Points, in no order, along strands that fork, close into loops and pass close to each other.
Points whose rows are less than 107 apart are linked; no others are. Some points are linked to none.
gasif: [-41 -18  12  22  -1  10  23  -1  40  21  -8  11   3   8 -14  -9  25  -9
   4  -6 -24  -1  -2 -29  28 -23 -14  -9 -17  -2   7  22   9   1  30 -10
 -13  15   4 -11  14   3  -5  26  -7 -18 -15  -1  -7 -39   9  14   5  -6
  10  25  11   2  -2]
solu: [-10   9  11  22   4   7  28   2 -16  -1   4 -13 -17 -23  13   1  10   6
   7 -19  13 -23 -24  16   8   5   6   1  -7 -15   1 -32  13   3  -4  22
 -13  12 -12  -3  10  18  17  -5  -7 -21  15  19  -4   5  -6 -14 -11 -11
 -20 -19  21   5 -24]
ropo: [ 33  33  -3  -9  13 -26  16 -22 -23 -18  10  -6 -11   5 -26  -2 -12   3
  -6   2   8   2  15  13 -45   7   0  -3   5  12  14 -33  18 -24   4 -17
   5  16  -7   7   1 -16  26  -4  20  35  10  -8   0  33 -11 -10  20   3
 -10 -15   4  22  -8]
nop: [ 26   9   5  -9  19 -11 -22  11 -34   5  -4 -19  14  -2  -9  15 -12  -9
   0  -2  13 -13 -11  15  -4  30  -3  14   5  20 -10  -6   0  -7   1   1
   9 -17   4  12  -5  -1  28 -24  17  10  11   4   7 -16 -18 -10  -7  19
 -21 -16 -29   8   8]
gud: [  9  37  14 -10  21  -5   3  34 -22  -9  23  -5 -27  -1 -13   6  10   3
  14 -36  -2  -3 -17  14  -9  13  -7 -23  12  -8   8 -38  10  13 -15  -2
  15   1  -9  -9   8  16  17  -3   2  16   8  16  12  15  -2 -12  14  29
 -26 -29   9  -9 -22]
Kugal: [-18 -15  13 -10  -2  11   1  -7  16   7   6  -2  22 -12  43   2   1 -10
 -13  13 -13   2  26  -2   3 -14  20   4 -13  -4 -15  -1 -19  21   2   6
 -22  11 -10  -3  21   7 -43  15   3  -3 -22 -12  10  -8   5  34  -4 -36
  21  -5   4  -2  15]
veber: [ -9   5  -6 -30   7 -24  45 -10  -4   0  -1  -5 -39  -1  23 -10   2  -2
  -1  -5  -5   2   2 -17   9 -28   3 -11  -6 -17   3 -16 -33  -6 -24 -16
  -6  11  -9   2  23  -4 -11  11 -17  -7 -21  -4  34  11   5   6   9  -7
  -8  -2  -8  -1  20]
soliv: [ 26 -29   7  34  -1  -3 -19   4 -10 -18 -30  24   8  -4 -11  12   1  -6
  15  16  -1   3   8   6  12  26 -32  11   8   7   7  27  27 -20   7  -6
  -4 -24   2  10  -3  11 -14  -2  15  11  -8 -18 -19 -27   6 -14  -3  17
  20   6   5  28  -3]
Tuge: [-16  19 -16   7 -34  16   1 -17 -15 -14   7   7   5  24  15  10  -5   4
 -25   3  35  23  23   0  -4 -12   1  -3  30  20 -11 -16  14  19  -4 -26
   8 -12   3   0 -21   9   9 -15  17   9  -6   9 -21   8   3   0   2  -9
  10  -2  -1  -7   4]
getu: [  3 -15   7  -7  -1 -13 -12   0  -2   4  -8  10  29  -4 -13  -4 -16  13
 -17  21 -23   2 -10  -9  -8  -9   8  -6 -18 -17   4  10 -11 -20 -12  -8
  29   7  21  -7  -4 -26 -13  -6 -17  37  12 -14   8 -10 -24  10  -5   2
  -2  14 -19   9  -8]
Sidi: [ -8 -11  -7 -15  14 -16  14   1   1  15 -10 -30 -27  -6  -2 -19   5 -13
  15 -28  -7 -36 -28   0  15   5  32  10  -2  11   3   1  -9 -10  14  29
   2   4  -7   1  -5  19  30 -26  -1 -34  -7  16  11 -11  -6 -38  -5 -13
 -20  -7 -15 -17  19]
badap: [  7   7 -12   5   1   4 -11   1   3 -12   8   3   6  27 -23  -4  14  18
 -13 -24   8   0  -4  26 -22  -6 -12  -6  15  -3 -15  -6  17 -13   2 -16
  18  -9  23   0 -31  -4  42 -32 -12  -3  26   0  -4   3 -12 -17   7  17
 -19 -11 -30 -10   5]
fof: [-12   1  -9  -8 -13 -18  14 -14  15  -2   5   7  18   3   4 -13  -5  17
 -23  17  -3  25  10 -10  -5 -37   7 -14  -7 -27  23   4 -25  -8 -16  -7
  20  14   9 -12   6 -26 -19  -1 -17  20  -3   8   4  -2 -12  16   8 -21
   1  12  -5  14  -3]
Fep: [-10  -2   4 -33   7 -10  30   6   2  10  -1 -20 -36 -11  20  -8  11  -8
   8 -32 -12   9  -4   1  14 -18   1 -15   2 -23  14  -2 -21   4 -32  -6
   0   3   7   4  13  13 -17   0 -26 -28 -34   7  36   3   4 -14  11   8
 -11  -6 -19 -35  21]
Kupo: [ 22  21   4   3  -1  -1 -12  -4   2 -12   1  17   1  20 -23  18 -11 -15
  16   0  16  20   5 -12   0   9 -31  -7  39  -1  -2  -7   2  -3  -2 -20
  -7  -6 -15  10 -17  -5   2   4  22  25  -4 -13 -16  27  26 -14   8   1
  14  13  -3   8 -19]
tuvil: [ 12   1  -7  -1   1  19 -29  -8   1   2   1  14  17  14 -29  11 -11  16
 -18   4   5  -3  -9   6  -9   9 -21   1  -1  16 -16   2  -3  -3   2  -6
  23 -13  20   9 -34 -16  29  -4 -29  20  27  -4   2 -20 -22   4  -9  20
   0  -5 -33  -9 -14]
zosad: [  2  23  -2  30  -8 -14   5   4 -34 -13  -8  14   7  -4   0   9 -11   7
  -4   6 -10  12  -1  11  15  -4  -8 -12   5  -6   6 -15   8  -8 -17 -13
  10  -1   6 -16   2   1  -1 -17  -2  19   5   9 -19   0 -14   4  13  -8
  -7   4  11  19 -14]
tada: [-14 -10   5 -24   9   0   9  16  20  21  -5 -22 -31  -8  30   1  13   1
   3 -21 -12 -20  -4   6  13   2 -15  -5 -22 -22  11   0 -29  11 -20  18
   0   9 -15   4   6   7 -23  26 -13 -36 -11  -4  22   3   9  -4 -18   0
 -12  -6   9 -44   0]
Bevap: [  1 -21  27  -4  13 -10 -22   7  -2 -12   0  -1   7 -28 -23  16   4  -5
  15  20 -16 -21 -17  11  18  23  13  22 -25  -5   9  19   1   0  16  17
  -4  16   1  -9  25 -11 -11  11  29  -8  24 -20   6   5   7   7 -36   9
  -1  -5   9   8  -6]
mubo: [  1   3  -7 -24  26 -13  22  -5  27  -9 -10  -9 -19  -2 -18 -14  11  -6
   4   9 -16  -5 -17  -8   4 -17  16  -9   4   8  13  13  -5 -14  15  -2
 -12  -1   1  -7   3 -16  12  -3  -9 -13  10  -2  15 -20  -6  -2  -2   2
  -8  29 -10  -2  11]
Fofom: [ -6 -12  20  -4  14 -12 -15  -4 -15   7  -4   1  22 -26   3   6   2  -3
   0   3 -11 -23 -18  13  17   3  28   9 -27  -7  -2  21 -10   4  -5  16
  29  11  13  -6  30   3 -15  -3  12 -18   2 -14  11 -12 -22   6 -33  -3
 -12 -16  -9  -2   3]
dokar: [-32   6  -4   6  -6  12  -3  11  19  19   7  20  -9  12   1  21  -2   5
   3  -7 -18  -3  -4 -17  18  -8 -14  -7 -26   4 -13   8 -13  10  12  -1
  13   2   8 -21 -15  -9 -15  22 -24   3   9  10  -3 -22  -4  16   1  21
   7   9  10 -40   5]
razek: [-30  29   7  -9   4 -33  12 -16 -14  -7  24   6   9   0 -17 -24   5  10
 -13   2   6   5  -1 -19  13 -24   7 -31   2 -25  12 -27 -15  -3 -34 -12
  53  18   1 -14  19   4  14 -21  -9  23  -8  17  27  24 -12  -5  -2   2
 -16 -10  -8   1 -24]
suba: [  4 -25 -16 -11 -11  16 -27   3   2  19  10  10  26  -7   9  13  -9  -6
  11  26 -14   8   6 -16 -23  -8  27   4   4   8 -30  16  -1  -4  -2  -5
 -15 -21  -8 -15   6 -15 -33  22   7  30 -10  -7  -3 -13 -15  52  11 -12
  20   7  -7 -17  21]
pof: [  3  -3   3 -12 -21  34 -29 -27  29   8  13   2  -2  41   3  -8 -13 -13
   0  -3  25  21  17 -14 -14   1  -8   9  25   8 -29   3  -4  13  16  -5
 -13 -14   6  18 -23 -13  -8  -6  -3   4  10  -3 -28  21  15   3  16   0
   8   0 -17  -5  -6]
farak: [-10  20   1  32   1  -9 -26  13 -29 -10  -8  16  13 -13  -2  20  -6   8
   2   3  -3  15  -4   0  27  17  -1  -2  -7   6  -2  -7   3   8  -8  -5
  12  -2   4 -13   4  12 -11  -7   1  19  -1  -5 -11 -24  -8   8  -9  10
   4   7   4  -3  -9]
rura: [  5  -4  -6 -13   9  -5  29  -3  -5   7   5 -36 -29   0  10 -19  -3 -16
   9 -13  12 -31  -4   8 -17   9  28  20   0  22  -6 -19   5 -19  10   3
 -24   7   0  10   7  -2  22 -20  11 -30  15  17   9  18   5 -29   4  -8
 -18 -17  -7   8  16]
Gomi: [ 12  -6  -3 -31   3 -12  -4  42   4   3   3 -16 -18 -14  20  12  -3  -3
  11  15  -6 -19   4   2   0  25 -12   8 -20  -8   7   4 -24   3  -5  16
 -19  -1 -25   7  -2 -19 -13  25   5 -30  13 -13  20  16  27   1 -23   2
  -5   1  19 -25  -8]
Piti: [ -2  10   5  -8   0  -5 -29   0 -20  -6   8   4  23  -3 -27   4 -14  29
 -22  14 -13   6 -13  -2   0   5   0 -13 -17 -12  10  -8 -17   4 -42  -2
  53  11  12 -13  -4  -7   6  -2 -20  50  15 -14  16   1 -20   6 -13  11
  -5   9  -5  -3 -20]
Zik: [ -7  -3  -4 -15   1  18 -25  13   0  27   8   6   1   3   1  27 -17   0
  13  -5 -15  -5   2 -23  -1  10 -10  -9 -18  14 -13  16 -19   3  -3   0
  23 -21  -3  -5  -9   4 -18  25 -17  15 -13   3  10 -39 -12  24  -9  22
  10   3 -11 -34  15]
disal: [-12  21   4   0  24 -15  -3 -34 -30 -21  10  -9  21 -25 -13   9  -8   9
 -17  16  -5   3  -2  16  -2 -13  34  -9 -15  11  18 -18 -16  22 -12  10
  32  28   7   2  34  11  -1 -14  15   3  -8   6  16  13 -19   9 -11   8
 -17  -3  -4  22   7]
zibi: [ 32   7   0  -6  -9  -5   0 -16 -23  -3   4   3  13  19  -2 -10 -27  -2
 -27   0  28   7  19  12 -33   4   2  10  21  11   0 -14  11 -13 -11 -18
   1 -10   6  21  -6 -14  20 -17  13  16  11  -3  -2  30  -2  -5  17 -12
 -10 -12  -6  29  -5]
Ruf: [ 22  27  -7   5  20 -25  26  -4 -20 -24   6 -12 -15 -15 -12   6 -10  17
  15  20 -18 -10   1  18 -34  -1   4   2 -15   1  18 -33   6  -9 -14  10
 -15  30 -21   3  13 -15  17   0   0   8  18   7   8  30  -6   1   5   2
  -1  -2  29  28 -11]
besek: [ -3  -6  10   2   8  16  20  14  24   2  -4 -14 -24   8   3  -4   4 -18
  25 -29  -5  14  -4 -15  20  -3 -13 -17  10 -23   4   2  14  10  -1  -6
 -29  17   6  10 -11   9  -4   5  19  -8  -5   5  -5  22  42 -24  -5   1
   1  11  -8 -17   6]
lon: [  0 -35   9  -3   1  -2   2   6  28  33   7  -6  -1   8  10 -15   3  -2
   6  -3 -18   0  16 -18 -13 -12 -17   5 -14 -11  -2  32  -2 -22   9   2
  -3 -20   0   9   7 -15 -34  18  -1 -16 -16   1   2 -25   4  18  11  -5
  -7  -4   6  -2  -5]
Sola: [-29 -24  11   7   7 -11  22  -7  26   2 -12  -1 -11   0  -6 -27  19  -5
   0 -29  -6   1 -12  -8  34 -19  -1 -17   5 -24  17  25  -1   1   3 -10
   1  21   3  -4  15   8  -6   8  -9 -33 -34  -7  -1 -29   4 -11  -3  -5
 -12  16  -2   5 -13]
sofil: [ 34 -33 -12   6  -7   8 -30  -1  -1 -12 -18  15   9 -13 -11   2  -4  -8
   2  38  14   4  -6  10 -19  27   5  23  19   8 -12  29  18   2   0  -2
 -24 -24  -1  18   2   6   3  -1  23  14  -7 -26 -11  -8  -3   5 -12   8
  20  11   0  10   2]
kiman: [ -5  -4  29  24 -11  24 -15  10   0   0   5  -3   4  23   5 -23  -3 -10
  -2 -33  22   8  18   6   7  24 -24   8  18   1   0 -15  34  14  14  -9
 -18  -8  -3  13   1  11   1 -16  17   7   2   3 -28  27  37 -23   2  -1
  -7 -23  12  31 -30]
roniz: [  5  30 -15  -5  -3 -10  26   7 -23  -8  17   0 -32   1 -10  -6   5   5
   8 -21   1 -10 -10  13 -23 -15  16 -20   7   8 -12 -38  25  -3 -11 -12
  14  11   3 -15  -4  12  28 -13 -16  10  14  12   0  25 -20 -10  22  15
 -30 -30  -5   6   3]
taz: [-11  -3  -6   0 -15   0   2  -7  12  -6   4  -7   3  23   0  -9  14   8
 -20 -28   7   5   0   3  -3 -16  11  -3  11  -6 -12  10  12 -19   4 -15
  18  -4  24  -6 -17   4  22 -29 -14 -14  10  11 -11  -4  -5 -21  14   0
 -27  -7 -20 -13  19]
rere: [-39 -20   1  25  -7  14  14   1  37  26   4  12  -9  22  -5   1   7  -8
  10 -14 -17 -10  -5 -32  12 -10 -18  -4 -20   1  -9  19   1   4  34  -1
   0   3  18 -11 -10   7  -5  12 -16  -9  -4  10 -17 -25   6  -8  12  12
   9  11  15 -31  -1]
vugi: [ 12 -12 -30 -18  -4 -18  28  12   9  11 -12  -8 -21  -7   1 -13  10 -23
  18  20 -10 -16   0 -18   0 -11  11 -13  19  22  10  22  -8 -19  20   8
 -17 -28 -14  -5   3  -3   3   6   7 -21   9   3   5 -13  -5 -12  12  -9
  -1  19  -4  -2  28]
Tel: [ 21   9   1  -9   8 -18   7   6 -30   8   3 -25  -1 -11   7  -3 -13 -15
   8   9   3 -26  -3   0  -1  16  19  10   2  22 -12  -8  -3 -16   7   6
 -15 -16  -2   7   7 -12  15 -26  11  -8  22  11   5  12  -9  -5   3  -1
 -23 -19 -11  23  12]
dum: [  1  26   1  24 -17 -17  33 -12 -19 -32  -2  10 -15   1  -8   4   3   7
   3  -5   8  13  -5   3  11 -15  -9 -23  21 -18  17 -17  21 -25 -11 -16
  -1  11  -5 -19  -8   4  14  -5  -1  14   3   6 -17  23  -2  -1  16 -11
  -8   6  25  27 -20]
Mikuv: [-28  11   1 -19  11 -19  13 -27  -6  10   6   1  10 -13  17 -18   5 -10
 -25  -9  -1  -6   7   0  32 -25  24 -14  -1  -9  -3  -5 -26  21   0  -2
  25   8  18  -3  21  -4  -8 -21  -9 -16 -39  -1  24  -7 -29  10  -7  -4
 -11  -5 -25  13  20]
pek: [ -4  15  22  20   0  16 -21   2   1  -8   8  13  12  23 -29   0  -4   1
  17 -13  14  17   8  -5   1  12 -32   0  27   3  -2 -20  29  17  16 -19
  -9  -7   6   2 -25  -1  12  -6  23  17  -2   1 -20  19  35 -19  -6  13
   8  -4  -7  11 -23]
pizaf: [-14  -9   8  -9 -27   3  16 -15   5  -4   6 -10 -12  24  27 -10  11  -6
 -28 -21  19  21  14  -2  10 -20  -1  -1  17 -20   5  13  -1 -17   2 -21
  10  -6  13  -2  -4  -4 -16  -8   2 -16 -24   5  -3   9  13 -14  14 -16
 -15  -6 -19  -7   7]
niris: [  8  -7  12  37  -9  13   4  15 -21  17  -7   1  -6 -17   8 -10  -2  -8
   9  -1  11 -14   2  10  18  35 -10  21   3   0  -6  -9  22  -8   4  29
 -17 -17 -14  -4   3  11   2 -31  -4 -24  11  18 -13   4  -4 -13   0 -18
  -6 -22  34  22 -16]
gena: [  6 -27 -15 -14  -8  18 -29   8   2  19  -7  11  19  -4  -3  24 -10  -3
  22  21 -11  -8  -7 -14 -23  15   3   0   1  21 -30  30   2   3   2  -3
   4 -35  -7  -4  -3   0 -10  25  -5  20 -20  -6   0 -34 -36  23  -1  17
  12   5 -23 -22  21]
fikod: [  0  19 -17  10  19  10 -12   2  28 -14   9   3 -12  12 -20  17  23  11
  13  -7  10  19  -4   4  -2  -1 -21  -3  10   8   3  -8   9  21  14   4
 -10  -3  12  -4 -31   2   8   0 -15  -3  15   5  -9  -2   8 -12   1  25
  21  17  -6 -28   6]
puz: [ 11  -2  -7  -8  -1   6 -24  36 -11   4   1  14   3  -9  13  26 -11   9
   8  20  -5 -13   9  -3   3  19 -16  18 -21   3 -12  -2 -13   7 -13   9
 -10  -9 -21   3 -17 -10 -13  26  -2  -8  13 -19   9   7  22  13 -20   0
  17   1  21 -26  -4]
Salov: [  6 -21 -18  40  -5   4  -6  16  27  -4 -21   6  -6  14   3  -4  18   8
  11   7   0  -7  14  -5   2  13 -23  23  -6  10  13  22   6   4  14  27
 -30  -7 -10   1 -13  22  -2   1   4 -24   1  -1 -11 -13  16 -25   8 -10
  26   7  42  -2   2]
fezi: [-14   7  -8  -2  -6  12 -24  -7  14 -14   8  12  20  -9 -20  21   2  26
 -20  34  -2  35  -6  -6 -10   6  11   2 -11  10   3   1   0  28  -1  -1
  12   8   4  -5 -16  -2   8  24 -13  25 -10  -2 -11 -18  -7  28  -5  11
  16  32  -6 -23  -6]
rebe: [ 27   9  -1  -8  33 -16   2 -12   6 -25 -14 -13 -21   9  -5   5  11   0
   3  -2   2  16  -3   8   6   3 -11 -15  19   0  27  22   8 -24  10   0
   0 -12   1   9   4   4   3 -12  15  -5  -9  -9   1 -19   5 -19   2  15
  -8  23  -7   6  15]
lela: [ 12  -3   7 -20 -15   9  -9 -13   9   7  18  -8  11  27   1 -30 -12  -9
 -25  -8  30   4  14   2 -16   1  11  17   8  18 -23 -11  -5  -7   8  -7
  -9  -4  14  13 -11 -26  18 -28   3  -1  28   3 -21  34   9   4  15 -12
 -14  -7 -11  19   6]
zafa: [  9 -33   1  -7  -8   9   5   9   8  46  -4  -9  -2  18  21 -15 -10 -17
  14 -17 -16  -1  15 -16  -8  12  -9   1  -5   4  -4  32  -8 -20  16  12
   4 -32  -3  10  -6   2 -26  -1   3 -15 -23  12   2 -17   0 -11  10  -8
   6  -4 -11 -26  13]
Tipu: [ -5  -7  21  39 -19  21  -5  10 -13  14 -10  -5   1   8  31  -8  -4 -14
   3 -28  10  -4  21  10  20  33 -22  20   5  -2  -5 -19  17  11   0  12
 -15 -14  -3  17   8  27 -17 -18   6  -6  -5   1 -24  14  30 -23   1 -11
   2 -15  22   2 -18]
Sudo: [ 27  10  11  15  11  -7  -9  14  -8 -19 -11  18   9 -13 -37   3 -15  13
  14  19 -23 -20 -18  13  -8  21 -26  13  -3  -1   5  -2  17 -12  -5   4
 -14  -3  -1  -8  -9 -25  15 -14  -5  24  31 -13  -2  16   0   0  -9   4
   7   3   9  26 -35]
dopi: [-14 -17  35  -2  13  16  14   3  24   5  -3 -20 -17   9  -6 -22  -3 -19
  24 -34  -3  -9 -13 -13  27   6  -6   4  -1 -26   3   0   8  17  13  -4
 -37  30   2   8  12  -3   8  10  18 -16 -11   1  -4  17  48 -23 -19  -2
   3   2  -6  14  -7]
vete: [-18  22  -3  -2  12 -24  23 -51 -11 -17  -2  -2   1 -14  -8 -22  -2   0
 -22  10  -3  10  18   6  15 -37  29 -17  -7   6  18  -7 -14  13   4  -4
  28  26   4   0  23  -5  -1 -11   3 -11 -23   6  17  14 -21   5  -9  -3
 -15   4 -11  37  18]
kufe: [-24  10  15  12 -15   3   2  14 -13  13  -7  22  18 -10   2   0 -10  18
  -2   2   2 -11 -15   5  17 -16  -7  -7 -31 -38   7  -8 -17  -2 -26   0
  38  24   3 -16   0 -14  -7  11 -17  13  24  -6   0  26   4   9 -26 -10
  -8  -7  19  12 -35]
Nata: [ -4   1  -7   7   7   5 -33  -7  -9 -20 -16   6  18 -20 -15  19   6  23
 -11  18  -2  20 -16   7   3  20  23  -4 -12  12   2  13   8  17 -10  -4
  20  -6   6  -3   6  22   8  10  -5  26  -6 -14   1 -35 -22  13 -18  23
   5  20  -2  -7   9]
dovom: [  2   7  19  -2  25 -16  -2   6 -11 -18   1 -26  -4 -43 -29   9  11  -4
  20  25 -15 -32 -30  20  14  25  22   8 -12  -3  11   5   9  -9  22  30
  -7  28  -5  -9  19 -16  12   0  17  -9  20  11  10   4  -7   0 -29   4
 -12  -1   8  25  -4]
Dafav: [ 17  28 -15  18  16   3  21  -9  -7 -15   8 -10 -13 -15 -11  -9   1  16
   9   6   6 -13 -18  39 -31  -3   5  18  -6  11  16 -31  29   5  11  20
 -11  20   3   1  -5 -16  39 -20 -15  -4  40  19  -1  12 -16  -2   3  -3
   6 -11  30  25   2]
girak: [ 12 -37 -20   7 -18   4 -13  21  24  23  13   2   5   3   6  -3   3  13
   0  23 -29 -25  13  -8 -30 -11 -24  17 -24   1   4  26   3 -17   6  18
  -9 -17 -12  10  -8 -17 -21  33 -13 -14  13  -2   0 -14  -1  32  17   7
   8   3  27 -18 -10]
Fisi: [-11  22   4  -2   0   4 -20 -12 -28  -6  15  -1  34 -19 -15  11 -15  24
 -23  18   4   7 -11  18 -13  -4  12 -10 -13   2  22 -25 -10  28 -31   9
  53  27   9  -8   6   1   5   1   1  26  16   1  12  12 -14   4 -16   5
 -12   3   5   4 -20]
lovu: [ 27  -5 -26 -10 -11  15 -19  -3   9  -1 -13  20  11   8 -15  16 -13  12
  -3  31   1   2  -7  -9 -25  -7 -16  -1  17   8 -14  17 -10   5  -6  -4
  -6 -26   0   7 -17 -24   6  16 -22  22   7  -9  -3 -14 -38  21  13  16
  16  16 -26  -5  -5]
fito: [ 33  11  -7  -6  31 -10  -8 -18 -18  -9 -19 -24  -4   9  -7  14   1 -10
  -6   0  18  14  -6  20  -3  18 -11  -6  18  20   9   6  10  -8   8  -4
   5 -16   0  17  -7  12  24 -17  23   6  -9  10  -6 -19   0 -22  -1   9
  -5   1 -16  12  25]
gona: [ 14 -18 -26 -28 -15  -2  12   0   5  29 -15 -19   0   3  12  -2  -1 -21
  16   0 -17  -4  13 -20   0   2   7 -11  11  22  17  24 -10 -14  19  20
  -5 -37 -12   1  -1   2 -11 -10  20 -22 -21  18   8 -15  -9 -16  19 -15
   5   5 -15 -23  41]
mun: [ -3   1 -35  -4  -6   3  27  23  14  -3  -8   5 -19   2  34   7   9   7
  -2  17  -9  -8   9  -7   5 -21   0  -9  -6  -3 -10 -21 -24  -7  -9  -7
 -42   8 -11 -11 -16   9  -2   9 -26 -17   7   1  -7  10   7   3  12 -13
  10   3  19 -35  14]
duto: [ -5  12 -11  14 -11 -10  25  -3  14 -44   3   2 -19   4  -8  -7  27  19
  10 -21  19   7 -16  14  -2 -22   1 -15  24 -12  11  -6  36 -15  -4  -9
 -22  18  -2 -21 -12   3  22   2   0 -12   3   1 -18  13  26 -12   9  -5
   3  14  16  18  -9]
tinet: [  9   6   2 -23  -2 -36  29 -17   2 -11  -5   8  -4  -2   0  -6  -6   0
 -15  14  -1  19  12 -17  -5 -22  -1  -6  -2 -23  19   5 -26 -30 -26 -12
   9   9  -9   6  23 -19 -21   4  -4  11 -14 -10  20  19   1  10  13 -16
   2   4  -9  21   1]
Ramir: [  5   5  -6  11 -14  13 -17   1   7 -27  -4  24  37  -6   1  15  -2  14
 -18  36  -1  34   9  -1  -4   0  12  11  -6   0   4  -5  -2  17  -2  -8
 -24  27  -6  -2 -14   6  -3  21   6  16   1 -13 -19   6  18  28  12 -10
  34  24  17   4  -2]
Difa: [ 12 -19   0  35 -10   5  -2  10  22  -7 -29  19   7  16  -8  -3  17  -7
  11   4  -3  -1  16 -13  14   0 -28   5   5   5  11  41  19 -15  26  -1
 -26 -12   2   0   1   4  -8  12  12  -4   6  -9 -22 -21  17  -5  13   5
  22  15  25  19   1]
rasus: [ -7  11 -32   6   3   0  13   2  20  11 -23  -7 -19   4  -6  -3  16  -4
  20 -14  -5 -22 -21 -11  12   4  25   1  -1  33   2  -6 -16  -1  16  34
  -1 -10   3 -25 -17  29  21 -23 -15 -12   9  26   5 -15 -23 -22   9  -7
  -2   1   0 -28  27]
bis: [  0  28   3   2  -4  14 -15  41 -34  12  11   5 -12   4   2  13  -6   9
 -10 -39  13   7  -3  21   1  22 -19   1   3   3   2 -30  -6  18 -27 -11
  37 -21  -5   0   0  20  13   3  -2  17   4   8  13  -3  -5  -5  -1  21
 -14 -25  -3 -21 -29]
sus: [ -5 -20  27  -4  -9   5 -17  -6 -17  16  -6  -2  18   2  25  -2 -10 -10
 -12  -9  14  25  18  -8   8  15  11   6  -1  -6 -13  16  -2   1   3 -13
  11 -11   2  12  10  12 -26  -2  19   8 -34  -9  -8 -23  18   1 -16 -17
   9   4 -19  10   4]
zot: [ -5 -19  -1   7 -18  30 -24  13   4   4   4  26  14  -3  18  21 -18  13
  -2  11   5   3  10 -10 -17  23 -10  22 -21   1 -26   5   3   8  -4   0
   2  -5  -9  17 -13   4 -18  44  -4   9 -11 -24 -13 -10  14  22 -15   7
  24   2  24 -15  -9]
piba: [ 38 -12 -13 -22  -8  14  -9  -3 -20  21  -5 -10  -7  13  22   1 -24 -18
  12   3  30   0  16  -5 -10  22  -3   7  26  25 -18   4 -10  11 -11   7
 -18 -34 -11  26   1  -1  -5  -9  26  -6  -5   7   0  12   2 -13   5   2
  14  -2 -15  -1  25]
lek: [-24 -20  25  -5   2 -13  26 -15   5  -1  -7  -4 -10   5   9 -28  17 -20
 -16 -26  16  14  -1   5  34 -21  -6  -8  14 -34  12  23  -4 -20   1 -23
  19  10   4   6  12  -1  -4  -7   1 -30 -39  -3   2   2  12 -17   2 -16
 -16   4 -18  13 -12]
vum: [  5  24 -24  11   4   2  21 -17  -8  -8  16  -2 -24  -4  -7 -12  18   7
  12 -14  10 -10  -5  36 -33 -14  14 -13  11  14 -13 -34  48   1  20   3
   2   8   3 -19 -15   5  44 -26  -8  -4  18  22  -4   9 -22 -16  18  13
  -9 -32   9  17  17]
gagav: [ -8 -32 -10  11 -14  21 -20  11  13  23  19  17  12   2  11  23  -8   5
  12  26 -28 -17  14  -6 -30  -4 -35  17 -12  13 -20  14  12 -13  10   8
  -2 -22  -9   8  -3  11 -23  49  -1   7 -11  -1 -17 -29   2  29  24  19
  29   6  30 -17  -2]
vel: [-20  -1  16 -19  21 -13 -12 -16 -15  19  -2   2  28 -21  15   8  -3 -16
 -11 -10 -13 -18  -9   5  28  -8  44   0 -12  -1 -11   7 -19  28   1   8
  24   3  17  -1  28   5 -16 -14   5  -8 -29 -14  15 -16 -25  16 -19 -11
  -4 -16 -30   3  28]
zule: [ 31 -10 -16   4   0  12 -27   7  19 -18 -12  11  15 -10  -7  13  10   5
   6  49   7  17   3  -5 -21  14   5  21   9  12  -3  18   4  15  14  10
 -40   1 -15  16  -8   1  -1  22  14   0   6 -17  -4  -6  11  23   4   7
  34  21   5  -5   5]
Doga: [-22 -12  39   4  -2  14   7 -12  27  -6   0 -20  15   1   9 -28   9 -21
 -15 -19   8  -8   8  -7  18   4   4  12 -10 -18  -3  17 -16  24  20   6
 -32  35   3   8  25   2 -13  10  10 -32  -3  -4   4  11  30   0 -19 -18
  -2  -2   4  32 -17]
pelon: [ -5  -4 -17  12  -9  -5  35  12  -2  -6  -3  -5 -23 -11  26  -6   8   4
   4   3  10 -13 -13   0   7 -11  11  -1  -6   3  -7 -23   0  -3 -11   7
 -38  17 -16  -6  -1  17  10   7 -15 -20  21   4  -2  20  10  -1   0 -18
  -3  -4  23  -8  -6]
vus: [-14 -23   8 -14  -1  15 -27 -12   9  16  17   8  27 -15  18  11 -11  -2
  -7  12  -9  11   7  -1 -16 -12  34   8 -14 -11 -16   7  -9  16   0   7
   3   2   0  -9   6 -17 -38  28  -5  21 -14  -6   9  -8  -6  47 -10 -30
  21  -4  -4 -11  10]
dezap: [-18 -14  27  -8  -4  17  13 -14  30   7  -3 -23  20 -13  34 -18   7 -25
 -19  -1  -1  -7  21  -2   3  -9  14  16 -16  -7   1   9 -24  29  10  17
 -32  27  -5  15  32  12 -35   6  -2 -31  -5 -15  12   5  11  15 -17 -31
   6  -5  17  19   5]
tukul: [-24  30   8   4 -12 -12  -3  21 -33   4  24  10   4   9   9 -13   2  19
 -13 -27  10  12   0  -2  14  -7   0  -8   4 -21   0 -24 -10  -5 -28 -22
  43  -5   6 -12   4  12   1 -11 -12  27  -2  13  16  12 -14   1  -1  12
 -14 -23 -14 -20 -29]
Luv: [ 15  40 -13 -18   7  -1   2 -18  11 -17  10  11 -23  20 -23  19   5  -8
  13   0  13  27   0  -9 -12 -16 -14 -16  35  10  -3 -11  -1   0   4 -17
  -1   2   1   4 -21  -4  10  -4  10  16   9  -7  -7  23  11  -9  16   9
  14  15 -13 -15   4]

A piece is all that can be reached along the links. How many separate loops has the piece of each point below (a circle has one, a figure eight two, a Y none), and how many tips (points with one link)?
zot | loops 0, tips 2
dokar | loops 1, tips 1
bis | loops 0, tips 2
kiman | loops 0, tips 2
sofil | loops 0, tips 2

How many points has the smallest loop of links through each point below? Write 0 if it is on no loop.
lovu | 12
disal | 0
suba | 0

Name the points in between on the shortest way along the links from the first point to the second, in order.
badap; Doga | tuvil > lovu > gena > suba > vus > Kugal > dezap
farak; Salov | Nata > fezi > Ramir > zule > sofil > soliv > Difa
Gomi; Sidi | puz > zot > gagav > girak > lon > zafa > gona > vugi > mubo > rebe > fito > nop > Tel > rura
vugi; vel | gona > zafa > lon > girak > gagav > zot > puz > Gomi > tada > Fep > veber > tinet > fof > getu > Piti > Fisi > disal > vete > Mikuv
